A landscape with many valleys, sampled at points; each row gives a point and its height.
A ball rolls from a point to whichever of its 3 nearest points has the largest drop for the distance, and stops where none of them is lower. Distance is the straight distance between rows; heights are no part of it.
(261): [ -5   1 -12 -17  -7  -5   0 -26  32  27 -20]  h=216
(495): [  2  -3  20  11  -3 -17 -17   7 -20  -8  -8]  h=331
(356): [-18  -6   0 -28 -20  -2  13 -11  -5  12   0]  h=231
(22): [ 11  19 -31   1  27   5  -5 -13  17  -4  19]  h=61
(417): [-16  -1  10  -9 -10 -11   6  -3 -20   0  -4]  h=538
(570): [ -9   7  -2 -18 -12  -6   7 -21  15  13  -9]  h=68
(571): [ 11  17 -10  17  19  -5   8  -6   8  -5  11]  h=542
(38): [ 15   1  -7  12  11  15  10  14  10 -12   9]  h=99
(315): [ 14 -16  23   9 -15   1 -16  20 -20  -8  -6]  h=611
(619): [-34  -3   6 -11   0 -16   3 -12 -26  19  10]  h=112
(474): [ 16   1  18  16  -3  -3  -9  16 -12 -11 -10]  h=98
(192): [ 15  12 -12  14  15   4   8  -2  10  -7  13]  h=422
(229): [-27 -21   8 -13  -7   7   5  12 -33  13   4]  h=722
(100): [-25  -5   6 -22  -9  -7   8  -6 -19  11   2]  h=330
(382): [ 15   0  11  13  -3   7   4  14  -2 -12  -3]  h=111
(529): [ -9 -11   1 -29 -21   9  18  -1  -2   4  -4]  h=294
(220): [ -1  -8  17   3  -7 -11  -5   7 -27  -7  -8]  h=692
(677): [ 21 -13  20  19 -13   9 -16  26 -11 -11  -5]  h=296
(329): [  5   0 -12  -3   5  20  13   4  24  -8   2]  h=254
(463): [-33 -14   9  -1   3  -9   1   0 -36  15   5]  h=464
(88): [ -8 -11 -10 -26 -16  21   8  -6  32  16 -12]  h=236
(71): [ 1  3  2 -3 -4  0 14 -3  4 -7 -5]  h=436
(168): [ -1  -5  12  -8 -12   0  10   7 -13  -5  -6]  h=676
(712): [ 20   8  19  36   0 -17 -27   9  -7 -12  -2]  h=107
(65): [-42 -16   8   8   8 -12  -5  -1 -32  17   7]  h=602
(551): [  1   7  20  17   2 -24 -18   1 -22  -8  -8]  h=178
(476): [ -4  12 -16  -4   3   3   2 -20  29  12  -4]  h=319
(509): [-20 -15  12   0  -6  -6  -8  11 -38   4   0]  h=648
(671): [ -6   2   2 -14 -12   3  16  -3   8   0  -6]  h=309
(133): [  2  11 -13   4  10   6   5 -11  20   1   8]  h=479
(68): [ 31   1   1  28  11   7  -5  20  -3 -10   9]  h=211
(537): [-24   1   9  -8  -2 -20   0 -10 -24   7   1]  h=466
(575): [ 14   6 -25   0  26  13   2   4  10 -13  22]  h=489
(662): [ 13  -3  23  26  -6 -15 -35  10 -14 -12  -3]  h=121
(683): [  4 -12  24   9 -12  -9 -21  12 -23  -8  -9]  h=124
(724): [  7   5 -22  -4  12  18   7  -1  23  -2  13]  h=329
(138): [ 12   2 -20   1  19  20   6   8  14 -10  17]  h=347
(221): [ 21   9   0  24  13  -2   2   9   1 -12   6]  h=219
(402): [ 12   6  21  24  -2 -15 -17   8 -14 -12  -9]  h=84
(412): [-15  -8  14  12   3 -24 -23  -1 -35  -5  -4]  h=597
(613): [-12   6   8  -5  -5 -17   4  -7 -11  -3  -4]  h=459
(432): [ -5   2 -19 -11   2   5   0 -17  35  18 -13]  h=220
(690): [  2  12  10   9   1 -15   7  -4  -3  -9  -6]  h=350
(609): [ 13  11   7  24  12 -10   1   2  -2  -8   0]  h=251
(520): [ 19   2 -24  -1  26  15   1  14   6 -17  21]  h=414
(640): [ -8  -7  -9 -30 -14   3   0 -18  26  25 -17]  h=224
(388): [-10  10   3  -8  -9 -17   8 -20   1   1  -3]  h=302
(531): [ 21   2 -15  14  19  13   7  15   6 -11  16]  h=212
(190): [ -8   2 -10 -15  -9   6   5 -15  29  15 -13]  h=158
(103): [ -2  -6  -7 -16  -9  21  16   2  23   1  -8]  h=129
(246): [ 29  -3   0  21   7  16   1  24   2 -13   8]  h=223
(727): [ 19   2   4  20   7   6   3  16  -2 -10   1]  h=188
(408): [-21   5   3 -17 -13 -15   7 -20  -7  13   0]  h=214
(322): [ 28  -6  18  28  -9   1 -23  23  -4  -9   1]  h=358
(638): [ -7  -5 -22 -17   1  22   1  -5  39  12  -9]  h=295
(700): [  5 -12  14  -5 -14   4   4  19 -20  -4  -8]  h=839
(149): [-15 -14  13 -13 -12   4   3  15 -33   3  -2]  h=725
(121): [-16  -1  -3 -27 -16 -13   0 -26   6  22  -6]  h=141
(389): [-11  -5  -5 -27 -16   4   9 -11  13  12  -9]  h=154
(245): [ -1  18 -14   7  13  -1   3 -21  23   1   6]  h=601
(78): [  0  13 -26  -2  17   9  -2 -15  30   7  10]  h=614
(8): [ 15  14 -32  -7  26   9  -7  -4  13 -13  23]  h=729
(114): [ -2   4 -22  -7   8  18   2 -10  33   8   0]  h=357

For each start below, name the point where the ball stops.
(700) | (570)
(133) | (103)
(575) | (103)
(229) | (619)
(382) | (402)
(671) | (570)
(529) | (570)
(571) | (402)
(412) | (402)
(613) | (570)
(677) | (402)
(520) | (38)
(149) | (619)
